Each row is a point on a landscape with many valleys, with its height.
From any point a ball rolls to the lowest of the 2 points nearest to it. It stops when none of these is lower. Distance is the straight distance between rows; heights are no part of it.
loba h=5.08: [174 123 136 159 113 121 135 137 122  94 127 203 154 122 123 177 164 104
  81  69]
romiz h=3.50: [ 82 118  95  76  94 121 169 142 132 162 110 121 136 123 111 110 145 152
  61 136]
ses h=7.38: [ 63  83 133  93  77 106 156 108 133 134 199 104 164  80  92 117 128 138
 114 137]
piren h=6.93: [ 62 114 141 101 116 116 128 127 121 162 184 157 123 139  80 105 130 164
 150 132]
fon h=7.18: [146 195 135  96 174 157 107 184 160 135 115 116  88 102 152 140  69 126
 181 127]
Pegu h=6.20: [121 124 134 139 109 140 113 166 140 148 157 117  91 138 116 119 125 117
 127 170]
Lep h=5.57: [143 155 129 144 147 104 107 141 164 142 118 133 128 130 109  81  98 175
 126 130]
Zil h=5.11: [161 159  89  79 157  92  94  81 122  88  48 117 139 105 148 149 126 100
 171 103]
bibuv h=3.66: [160 118 139 164 172  65 123  64  95 123 126 163  96 105  98 143 114 147
 142  98]
Dul h=2.81: [123 181 164 111 169 128  94 197 153 114 101 121 136 169 115 101 111 139
 155 123]
samik h=6.26: [147 183 116 122 152 159 100 150 199 166 122 135 108 100 160 132  84 141
 185 107]
rozeg h=5.89: [160 140 139 100 164 100  84 136 131 140  76 108  93 130 153 114 123 138
 158 155]
buzo h=5.40: [122  64 154 122 136 135  84  94 112  87 192 121 175  97 109 162 141 122
 146 141]
Dus h=4.47: [202 152  88 146 123  94 106  98 106 117  77 115 165 138 116 156 177  99
 144 141]
dap h=8.79: [105 118  99 145 114 125 167 144 183 124 103 157 120  85 151 149  94 132
  81  69]
tek h=5.35: [154 119 122 141 135 102 123 116 136 115 140 120 122 115 102  84 116 173
  90 160]
miloz h=3.95: [169 164 137 160 180 120 143 162  82  74 115 114 148 167 118 109 139 124
 174 136]
kekiz h=2.88: [153 129 110 151 186 120 153 104  62 106 127 131 116 143  73 151 104 130
 152 143]
depub h=6.39: [137 163 109 109 187 119 110  97 104 125  52 111 147 158 140 150 140 109
 189 133]
dugi h=4.96: [217 113 133 133 120  75  99 134 106  76 161 153 133 113  84 139 149 121
 149 149]
vus h=3.53: [ 63 103 101 122  93 115 175 125 159 130 122 145 150 124 146 138 170 132
  67 118]
nane h=6.00: [132 153 140 159  90 130 111 143 167 166 192 122 129 122  81 136 130 137
 116 145]
botap h=8.28: [ 71  90 123 127  66 116 165 114 153 184 201 157 115  81 122 139 144 136
 159 111]
gaviz h=4.31: [169  92 133 159 130  66 101  89 118  85 117 187 125 118 139 151 178 124
 146 133]
Pufom h=3.69: [116 119 104 115 147 124 151  96 164 185 143 169 114  99 132 172 182 175
  70 107]
batam h=5.67: [139  77 136 128 130 117 121  78 142 102 203 118 167  79 106 137 152 164
  93 144]
Vid h=4.81: [170 108 150 152 114 142 109 140 110  88 156 113 135 155 136 107 162  93
 136 177]
Mil h=8.69: [126 106 124 177 114 103 183 117 151 100 147 168 129  91 129 137 134 145
  56  65]
duno h=3.15: [ 83 106 163 185 117 144 160 101  96 121 208 132 134 121 102 149 110  88
 161  92]
sebe h=2.06: [ 98  75 146 101  67 104 135 133 148 104 171 107 119 104 143  93 149 136
  71 164]
Zapas h=6.14: [ 66 167 114 107 140 165 163 161 144 160 120 131 123 129 126 104  70 135
 184  68]
gezal h=4.00: [147  81 132 164 152  84 117  92 109  88 157 180  92 101 124 162 127 136
 144 139]
vofa h=8.09: [122 160 114 188 143 160 158 115 110 144 156  99 149 157  89 132 129 116
 139 127]
zisi h=6.43: [107 104 122 102 150 150 126 127  85 169 160 111  83 153 126 109 141 147
 165 192]
loso h=3.20: [138 159 110 136 154 118 147  86 173 174 112 162 149  99 136 149 153 184
  65  83]
baf h=9.35: [123 150 125 155 172 164 161 153 116  71  96 140 162 147 138 125  80 103
 162  76]
Beg h=2.33: [122 140  95 121 115 145 156 161 131 133 106 105 121 106  99 126  76 126
  89 116]
mul h=8.92: [131 122 101 141 145 143 146 120 154  96  78 176 132  96 163 173  99 121
 100  67]
suzuf h=6.32: [179 177 130 123 164  99  90 139 164 106  84 106 130 122 148 105 106 126
 181 119]
Tib h=2.07: [154  63 129 136 102 112 143 130 103  51 155 126 138 117 137  75 124 131
  90 154]
zuk h=4.38: [117  94 140 157  90 146  95 117 152 117 185 129 139 117 129 168 175  94
 115 166]
Dudu h=1.99: [108 104 128 163 150 134 161 106  72  95 174 140 116 131  71 147  95 107
 137 118]
Buv h=6.84: [ 86 130 106  72 170 162 121 146 103 156  78 140 100 142 132 137  91 133
 158 131]
kefor h=3.41: [180 116 118 121 161 122 139 110  49  95 116  95 114 145  98 111 113 119
 124 175]
fovo h=1.48: [125  98 108 113  84 139 156 164 113 104 102 114 111 116 133 129 118 101
  58 141]
rasid h=1.74: [130  72 127 129 106 112 154 127 148  67 148 127 152 120 148 100 178 144
  58 145]
Lifev h=7.16: [ 70 119 133 129  84 105 162 100 143 153 186 138 158 124  77  99 133 160
 101 114]
dat h=5.16: [200 172 127 146 111 101  97 126 123 116 108 150 175 142  84 165 163 111
 110 107]
fozis h=5.21: [206 106 118 148 120  88 129 127 138  78 146 145 126  84 109 127 148 151
  84 156]
lapar h=4.68: [160 103 118 145 135  99 109 123 124  83  75 201 142 122 150 182 165 110
 121 105]
zuze h=6.34: [170 178 136 146 146  73  73 115 171 114  78 140 151 125 139 131 138 122
 185  81]
zin h=2.72: [ 75 137 118  74 109 148 122 144 126 156  83 116 154 169 112  98 131 134
  95 140]
fov h=5.73: [199 168 138 143 126  70  84 130 165 104  87 161 159 119 115 144 143 131
 124  74]
Zer h=6.29: [149 110 147 118 134 146 119 123  78 156 140  80  83 162 155 103 130 136
 127 188]
saz h=8.30: [146 150  92 177 109 166 152 133 133 120 108 109 168 140 123 133 127  94
  98 126]
dom h=7.65: [158 160 138 151 167 125 112 185 137 118 118 139  93 126 118 165  96 116
 170 121]
Sas h=1.86: [115  78  94 117  84 151 161 131 106 142 135  99  78  96 150 153 128  98
  73 163]
figab h=2.68: [ 97  79 101 139 171 124 145 102  90 113 105 152  88 128 130 136  98 146
 133 149]
bemo h=4.34: [122 108 155 131 129 122 100  74 120 155 183 169 116  99  96 206 157 118
 111 124]
Rig h=3.89: [200 136  97 132 146 107 108 106  78 110  78  87 123 142 135 135 147 101
 153 164]
san h=8.62: [121 126 149 195 104 118 150 110 138 128 155 174 121 117 116 139 122 125
  94  79]
Lodo h=5.14: [117 173 111  57 120 172  96 125 176 145  76 130 156 125 155 120 115 132
  97 131]
fofe h=9.13: [116 125 127 172 138 143 158 131 113  86  96 178 151 142 132 148  98  99
 128  49]
faf h=1.56: [ 71 146 142  94 136 135 108 180 126 122  93 133 133 175 103 110 116 125
 125 121]
famik h=7.59: [101 101 153 108  81 119 114 138 145 127 220  88 150  94  80 115 111 131
 131 152]
Tad h=8.01: [ 57  83 135 140  73 127 165 136 132 145 194 120 125 109 123 124 129  99
 187 149]
rik h=5.97: [103 170 130 145 144 141 126 153 160 166 128 138 136 148 111 101  94 160
 152  96]
Videf h=1.85: [176 173 133 159 135 125 121  92 170 151 102 170 147  94 146 178 141 132
  88  56]
Fuf h=7.51: [ 50 105 113 130 132 152 144  91 104 173 136 157 137 168 113 136 157 130
 145 136]
gipu h=8.50: [ 76 113 118 171 106 121 164 128 143 167 158 157 105 119 118 125 108 138
 139 103]
Zabe h=7.72: [ 92 115 121 167 136 151 130 110 112 124 111 133 151 181 136 124 169 109
 140 154]
Fif h=5.43: [196 160 190 113 153 115 112 146  91 111  97  62 110 182 191  98 126 143
 152 133]
Tibuk h=3.16: [ 65 105 132 142 110 114 128 123 150 131 106 178 144 143 135 128 149 145
  93  98]
Nafor h=4.60: [165 103 127 157  95 139 105 114 136 108 139 120 150 140 147 137 188 105
  92 181]
Bas h=3.42: [130 155 112  92 127 167 136 148 127 147  92  84 115 117 149  87  70 130
 111 123]
Zata h=4.55: [141 187 125 133 139 148 101 116 193 162 106 162 131  98 151 159  99 130
 138  80]
sevan h=5.12: [127  90 166 133 125 139  98 142 105  67 198 120 156 131  95 126 144  98
 150 150]
gitav h=5.19: [220 182 174  90 130 113  87 153 124 108  87  63 136 160 167  80 108 123
 142 124]
sig h=3.47: [133 179 177 138 170 128 125 209 117  86 120 113 138 175 116 118 154 125
 162 143]
gudok h=5.65: [152 148 174  68 163 109  79 134 110 152  73  90  97 176 186  96 133 144
 164 146]
zikep h=7.90: [ 86 145 131 164 164 161 162 149 108 122 124 106 138 173 137 101 130 121
 162 134]
suv h=4.01: [ 78  89 129 110 132 123 151  90 125 162 176 169 126 102 117 183 170 145
  80 102]
Zoke h=7.98: [ 70  90 130 112  81 148 135 108 124 165 160 101 126 147 154  99 169 120
 139 179]
puze h=5.79: [157 136 110 135 115 123 115 106 159 173 168 132 124  98  91 150 153 161
  82 164]
dilal h=1.96: [157 192 143  60 131 175  82 126 167 116  89  98 147 131 177 121 100  82
 127 126]
zulat h=4.82: [ 94 176 109  94 142 183 156 154 147 144 112  87 132 128 159  83  72 129
 167 110]
Nezo h=2.22: [130  66 109 126 129 135 139 112  86  97 138 127  82 104 137 148 122 114
 103 183]
nipo h=6.22: [139 120 155 122 116 157 157 129  78 181 137  51  84 182 189  96 108 148
 129 146]
nif h=3.99: [ 96 111 111  75  41 112 200 140 139 186  91 103 119 114 163  88 144 129
  92 138]
divo h=3.88: [171 127  96 110 160  68 101 107 109  97  63 146 111 107 120 154 117 124
 160 115]
dini h=7.25: [ 78 127  95 121 144 158 145 118  94 161 103 148 129 153 101 163 114 122
 126 116]
bavuf h=3.23: [139 114 108 130 177  93 127  95 111 119  83 168 109 109 106 150  89 158
 121 111]
pupo h=5.81: [ 90 167 126 101 130 175 190 165  97 163 114  45 117 152 153  71  98 127
 157 123]
vusun h=4.63: [179 192 186  71 127 151  84 181 144 110 100  77 114 152 188 115 102  95
 147 118]
Vev h=5.59: [177 150 118 126 121 116 100 121 130 135 126 127 131 124  86 156 151 125
 101 167]
nudi h=6.11: [143 169 158 107 146 176 169 154  74 156 118  35 107 173 187  98  96 141
 141 127]
Pori h=4.99: [146 143  91 126  85 185 134 147 171 204 111  91 116 116 166 105 124 139
 107 141]
lenes h=4.39: [121  98 182 134 105 131 106  91 130 126 213 153 157  84 100 183 158 110
  95  87]
vob h=2.80: [ 76  77 140 153 121 110 119 137 137  89 118 178 107 153 136 110 136 136
 126 123]
Serat h=3.22: [107 153 130  79 143 131  83 143 157 126  69 164 154 150 113 145 111 146
 112 108]
Dez h=6.42: [ 90 118 113 106 113 157 118 173 138 182 111 140  81 136 140 119 118 135
 152 145]
sak h=4.53: [208 147 129 156 142  83 117 158  85  72 151 138 150 149  99 119 162 103
 185 140]
niri h=4.46: [119 128 103  86  60 159 158 140 158 195  89  98 120 122 186  75 131 146
  92 124]
zile h=7.05: [107 146 124 112 182 162 115 135 123 122  74 122 116 143 165 139  97 107
 173 124]
Dapuv h=2.48: [ 95  83 129 148 100 117 141 150 130  87 125 123 116 152 148  77 123 122
 115 147]
gazet h=7.81: [ 75  96 155 115  78 134 151 130 124 143 206  69 136 120 124  83 134 104
 165 168]
Robav h=6.68: [ 71  98 144 108 148 136 116 123 111 153 208 127 110 132 107 115 142 152
 189 165]
Migul h=5.56: [169 163  92 144 131 144 108 110 163 193 106 111 125 113 140 131 136 147
 132 160]
vuf h=3.93: [104 107 168 182 107 137 113  90 131 128 216 143 153 111 114 152 148 107
 142 115]

Call two points neighbours if one is among the 2 nearest of the other. Go from one point of each pair to the other, from neighbour to neighbour, staying as low as possible. Name the highest point that can't be avoided.
faf and dilal -> Lodo
faf and rasid -> vus
Videf and Dudu -> lenes

For each start below, name the point where the ball stops.
famik -> fovo
rik -> faf
nipo -> fovo
Migul -> faf
buzo -> Dudu
suzuf -> dilal
fofe -> gazet
